Each row is a point on a landscape with many valleys, with its height.
From any point a ball rolls to the lowest of the 6 points nearest to it. It stops when none of these is lower. Distance is the straight distance between rows; heights are no part of it.
k_886 height 426: [131  97  83 131 161 106 129  88 141 113 155 108 154  27 132  88 142  74
 148  98 162 177]
k_462 height 406: [125 109 101 119 112 137 125 106 119 144 159 102  74 145 117 136 115 178
  70 120 107  64]
k_288 height 153: [146 140 143 127 139 152 113 160 111 128  92 157 129 178 129 126 118 174
 103 141 129 102]
k_257 height 239: [132 138 119 115 114 166 121 143  95 125 192 118  96 174 139 154 128 164
 113 118 130  58]
k_840 height 198: [183 124 151 123  86 215 159 143  85 133 162 129 105 210 127 122  78 132
 159 138 164  51]
k_7 height 120: [129 140 162 146 168 127 149 144 128 147  72 155 184  95 126 142 133 137
 124 179 133 189]
k_967 height 390: [102 111 115 105 106  67 117  75 147 101 138  86  93  71 115 130 145  94
 140 109  90 177]
k_68 height 470: [124  91  86 106  85 126 121  82 119 128 162  82  63 129 134 131 138 158
  82 107  92  82]
k_842 height 276: [157 170 145 168 131 188 129 176 137 124  99 157 127 215 120  81 113 150
 110 144 139  77]
k_889 height 751: [128  87  71 176 127 107 134 117 161 149  88 164  94 179 117  93 100 142
  87 126  94 104]
k_988 height 130: [155 168 175 117  91 167 124 169  96 127 113 148 141 187 139 145 125 136
 149 145 132 105]
k_306 height 161: [119 112 160 146 143  91 140 131 131 154  72 150 155 126 116 142 129 138
 128 149 108 189]
k_510 height 379: [109 110  94 124  93  75 122  97 134 133 101 129  87 132 125 124 124 125
 104 112 107 127]
k_670 height 326: [123 109 102 144 118  93 154 102 142 126 160 120 179  33  91  81 128  83
 177  89 192 195]
k_835 height 503: [146 101  89 126 151  98 131  85 151 102 166 110 153  35 115  67 132  56
 153  69 187 175]
k_910 height 288: [171 141 146  93  78 168 129 148  83 110 194 120 110 171 160 162 142 116
 145 109 142  56]
k_153 height 149: [142 156 129  96 102 166  97 149  88 121 192 118 114 178 150 152 139 138
 145 120 132  62]
k_101 height 425: [116 105 109 131 123 160 108 112 128 142 148 105  73 146 116 123 114 174
  85 129 115  58]
k_728 height 148: [122 140 161 134 150 113 130 141 137 140  74 159 143 140 124 146 142 156
 107 151 122 166]
k_137 height 241: [175 153 139 168 116 207 127 181 110 121  98 151 124 214 121  87 106 142
 123 139 140  80]
k_911 height 228: [137 142 139 112 113 160 112 142 103 127 166 137 101 159 139 153 128 164
 100 126 125  71]
k_173 height 215: [160 175 153 145 125 166 118 167 120 137  84 161 148 183 126 136 130 150
 107 159 142 119]
k_394 height 262: [114 164 160 118 155 128 117 148 130 136  92 137 155 116 140 161 143 159
 134 148 122 149]
k_197 height 393: [125 128 117 109 114  80 142  77 149  98 134  91 145  60 112 119 133  76
 162 105 136 185]
k_847 height 395: [112 104 107 125 111  84 110  98 120 133 102 131  92 129 126 154 134 138
 110 115  92 127]
k_36 height 419: [132 105 105 153 129 145 120 115 128 146 119 130  78 160 121 121 104 177
  92 129 124  59]
k_965 height 409: [109 105 112 115 153 106 132  94 153 118 136  98 135  35 148 121 124  96
 158 107 117 176]
k_262 height 629: [148 115  96 128 130  83 142 108 159  82 200 111 147  53  91  39 151  74
 152  56 214 178]
k_138 height 332: [113 138 134 106 185 128 112 116 129 129 161  91 126  59 159 161 154 109
 129 121 100 135]
k_67 height 336: [119 121 115 103 114 145 114 127 114 135 180 104  88 151 144 155 147 170
 100 123 103  77]
k_892 height 550: [128  85  84 145  96  79 130 103 149 140 101 153  84 140 113  93 114 126
 106 110 102 104]
k_191 height 414: [107 127 119 108 131  80 123  79 146 115 137  94 114  70 130 146 137  92
 146 116  93 179]
k_367 height 373: [101 135 134 100 156 120 105 111 133 123 156  85  98  76 161 170 156 130
 118 122  82 130]
k_162 height 486: [127 153 154 131 203 155 121 144 126 119 152 111 168  67 171 144 150 109
 147 149 142 134]
k_557 height 430: [114 160 149 105 162 164 115 143 132 119 160 111 135  90 184 161 161 114
 150 144 114 132]
k_550 height 307: [ 73 125 121 115  78  57 149 126 157 122 103 135 134 111  70  80 108  88
 157 124 138 199]
k_486 height 278: [ 96 128 107 110  88  63 128  95 159 121 112 114 117  92 109 117 122  99
 153 117 120 173]
k_151 height 824: [136 128  83 119 151  88 129  64 153  80 176  92 128  37 112  76 134  63
 154  83 159 176]
k_368 height 287: [118 155 139 105 126 132 105 135 111 136 162 111  99 137 153 177 139 153
 116 132 112  95]
k_106 height 397: [106 152 148 102 162 154 106 141 124 124 181  91 110  98 178 167 160 121
 127 132 118 120]
k_311 height 570: [145 122 135 174 147 105 129 159 135 156  70 177 133 173 133 120 121 140
  81 143 110 136]
k_457 height 434: [135 112 105  86 115 138 111  99 105 132 193  82  72 138 140 151 136 181
  90 114  95  60]
k_732 height 479: [133 116  74 116 134  90 139  97 165  83 184 104 167  47  92  41 147  71
 151  56 204 185]
k_231 height 283: [165 171 170 137 129 154 118 180 132 127  65 161 160 162 134 134 144 140
 120 165 145 154]
k_317 height 683: [126 172 171 122 153 172 118 167 105 112 137 132 178 108 178 155 159 128
 166 157 141 131]
k_618 height 293: [130 172 162 110 128 166 113 170 103 119 152 123 124 139 161 161 145 138
 126 128 128 105]
k_747 height 455: [128 101 112 154 216 119 127 107 137 131 152  96 162  22 166 108 155  91
 121 102 155 151]
k_352 height 222: [141 143 138 151 107 214 152 138 127 138 159 125 100 184 111  96  77 153
 130 147 146  48]
k_684 height 251: [101 113 115 119 110  60 133  93 151 134  93 138 124  97 109 130 119  98
 135 123 116 181]
k_546 height 202: [197 142 143 144  96 219 164 162 100 122 127 140 120 206 113  76  68 123
 152 136 159  51]
k_400 height 367: [118 125 102 121 117  93 138  96 160  95 169 103 162  39 104  83 115  68
 171  84 167 188]
k_824 height 286: [114 132 134 116 163 114 117 112 132 133 128  99 133  77 153 164 138 129
 133 136  99 144]
k_405 height 325: [ 80 109 110 134 100  78 180 111 141 142 107 138 183 105  81  83 105  89
 160 134 164 216]
k_99 height 320: [102 124  99 129  97  73 149  98 156  96 149  93 167  62  66  88 120  79
 175 100 179 202]
k_951 height 380: [115  96 122 142 151  99 150 117 134 129 110 125 196  54 128 117 110 106
 157 133 139 205]
k_470 height 539: [ 88 115  98 145  83  46 144 122 168 141  88 148 118 169  79  80 129  88
 134 123 123 172]
k_113 height 109: [145 137 135  95  78 177 131 148  87 106 221 122 102 181 153 152 114 130
 149 119 152  42]
k_708 height 693: [113  75  71 157  93  71 129 103 159 138  82 156  93 159 102  80 123 119
 111 102 111 119]
k_817 height 208: [122 139 149 129 137 136 100 143 115 137 120 131 126 161 142 165 137 167
 107 133 123 103]
k_923 height 245: [136 119 116 145 121 149 111 146 124 138 120 146  94 180 126 115 116 165
 103 132 121  61]
k_48 height 186: [142 151 145 128 127 162 104 145 108 123 125 146 114 174 128 135 120 170
 106 135 132  69]
k_118 height 207: [112 113 149 135 138  81 139 122 136 149  83 135 142 107 115 145 127 124
 135 147 113 184]
k_514 height 394: [113 106 128 150 169 120 151 121 122 145 111 138 199  58 130 137 130 120
 154 146 155 201]
k_998 height 108: [142 140 136 168 145 160 105 151 126 139 107 156 112 187 118 112 121 169
  92 136 128  68]
k_932 height 424: [116 122 120 107 124 110 103 112 118 122 143 109  83 122 145 165 138 138
 104 117  91 122]
k_722 height 243: [111 113 143 123 155 112 129 119 134 131 101 129 161  91 142 156 136 134
 133 146 126 170]
k_750 height 311: [121 122 110 108 121 142 116 120 116 140 146 126  92 163 126 145 130 168
  99 125 120  63]
k_312 height 345: [146 127 135 169 154 214 157 146 153 143 130 142 104 203 111  57  82 166
 117 137 113  59]
k_164 height 191: [162 133 144 101  80 185 127 166  88 124 183 135 126 170 138 162 125 129
 149 123 152  68]
k_417 height 396: [144 168 159 129 164 148 119 162 116 119 107 139 177 113 159 172 149 135
 151 170 135 160]
k_673 height 355: [104  83 132 149 127  90 175 120 134 157  93 149 191  94  88 109 113 100
 154 156 141 217]
k_977 height 376: [159 135 139 169 157 144 128 162 139 152  82 168 136 185 110 123 129 157
  89 148 119 128]
k_631 height 289: [117 106 136 144 131  88 130 144 138 159  58 161 147 125 117 126 129 133
 117 143 114 170]
k_792 height 544: [123 116 113  88 125  96 105  90 125 116 138  81  80  92 140 148 147 108
 108  98  68 145]
k_179 height 628: [130 152 162 132 184 150 121 139 129 107 124 127 173  85 153 164 152 130
 134 157 133 146]
k_868 height 246: [131 168 179 132 158 147 119 159 118 114  89 150 176 143 137 152 139 153
 125 166 128 142]
k_512 height 182: [181 145 156 141  92 202 128 162  99 115 116 150 131 210 115 109 112 127
 139 129 161  75]
k_636 height 242: [103 114 114 125 136  89 128 113 132 147 104 127 144  88 135 154 139 124
 136 137 102 162]
k_142 height 776: [129  88  97 176 116  74 129 124 150 149  68 160  90 176 113  94 120 120
  98 127 109 133]
k_993 height 279: [128 145 124  93 109 155 113 150  97 122 218  96 105 154 158 160 163 145
 126 133 117  82]
k_795 height 491: [148 164 158  85 121 186 120 162  86 108 184 126 132 143 183 167 153 102
 157 113 125 103]
k_273 height 480: [111  97 113 149 101  61 137 125 153 145  71 162 119 141 100 105 114 105
 121 142 116 182]
k_88 height 217: [124 131 114 130 103 185 136 136 110 122 172 116  96 175 124 120  92 180
 115 128 149  37]
k_862 height 314: [ 83 116 114 119  86  73 168  98 155 116 115 127 165  95  82  95 109  90
 172 122 143 207]
k_58 height 429: [127  95 119 146 121 111 105 134 137 144  93 161 107 164 117 142 125 151
  88 143 109  99]
k_939 height 277: [102 114 121 111 127  95 128 112 141 124 112 112 126  97 132 158 122 116
 133 118  87 158]
k_940 height 240: [139 133 141 135 131 106 108 134 132 139  84 150 124 162 131 140 131 164
  97 139 120 129]
k_983 height 418: [117 105 101 136 107  64 132 104 128 136  76 140 112 138 111 137 132 127
 113 129  97 143]
k_94 height 452: [133 111 116 166 147 131 122 137 143 140  97 164 116 172 121 131 112 157
  86 131 111 105]
k_918 height 226: [118 164 163 118 118 148 100 161  98 117 136 137 137 153 161 154 154 147
 136 135 126 101]
k_403 height 366: [109 140 108 125 190 141 121 112 142 121 154  99 150  53 154 154 133 107
 137 121 114 139]
k_955 height 55: [153 158 177 107  90 175 122 159  89 116 131 144 135 181 148 151 137 130
 148 135 139  80]
k_956 height 201: [184 111 147 115  84 214 171 137  80 129 169 128 113 189 127 111  84 134
 165 139 175  50]
k_59 height 56: [133 137 165 156 160 109 149 165 144 159  60 172 169 131 121 135 127 149
 108 161 127 198]
k_329 height 500: [120 103  89  85  99  75 116  74 132 101 146  87  68 105 126 146 145 120
 110 101  76 126]
k_484 height 281: [122 134 149 135 155 111 114 128 121 145 109 134 136 114 148 170 139 140
 126 144 115 147]
k_539 height 192: [159 173 149 138 117 176 120 170 119 126  96 160 152 195 144 131 139 139
 138 153 157 108]
k_220 height 674: [147  99 119 168 141  98 126 149 160 162  78 178 126 172 113 111 124 135
 102 135 110 140]
k_880 height 206: [159 130 148 125 109 236 181 167 108 131 155 134 120 208 116  74  62 119
 151 142 146  41]
k_380 height 169: [133 154 175 143 175 145 138 162 133 136  72 147 178 111 140 155 144 149
 130 182 142 178]
k_453 height 338: [ 78 124 115 124  95  65 167 118 164 137 100 150 157 124  77  75 118  78
 152 131 136 220]
k_804 height 200: [170 143 146 148 116 198 135 159 119 128 126 140 110 206 123 105 106 152
 127 141 146  57]
k_498 height 294: [116 120 125 125 120  84 128 112 130 146  98 144 117 134 128 151 121 132
 125 121 103 151]
k_16 height 203: [128 152 156 134 144 141 111 157 124 134  93 151 129 156 132 161 136 166
 123 149 112 123]
k_479 height 343: [ 79 118 117 131 100 106 185 128 138 145 148 130 211 107  54  47 108  93
 162 110 192 213]
k_251 height 193: [138 133 138 111  92 177 132 148  96 126 188 127 107 186 122 144 102 161
 137 134 145  48]
k_816 height 487: [129  98  92 108  89  94 103  67 118 121 138  89  59 135 108 128 123 146
 105 100  79  94]
k_661 height 682: [123 132 107  89 134  94 124  68 150 104 153  75 105  61 124 129 139  74
 148  96  94 164]
k_120 height 432: [128 106  97 135 176 110 137  81 144 111 152  85 142  33 147 120 139  81
 122  90 140 164]
k_876 height 372: [118 158 159 128 143 153 109 151 139 136 126 119 141 126 143 174 152 151
 132 147 119 151]
k_268 height 437: [146 101 109 142 204 127 121 106 133 134 141 120 176  27 144 122 145  97
 142 118 157 157]
k_560 height 381: [111 114 113 135 124 103 109 119 125 135 109 131  94 151 124 153 132 163
  95 123 107 110]
k_419 height 448: [120 173 167 116 183 177 126 148 121 103 185 103 139 109 192 161 162  83
 150 135 140 112]

For each start below, name the point where the ball stops.
k_557: k_59
k_268: k_59
k_106: k_998
k_932: k_998
k_670: k_59
k_151: k_59
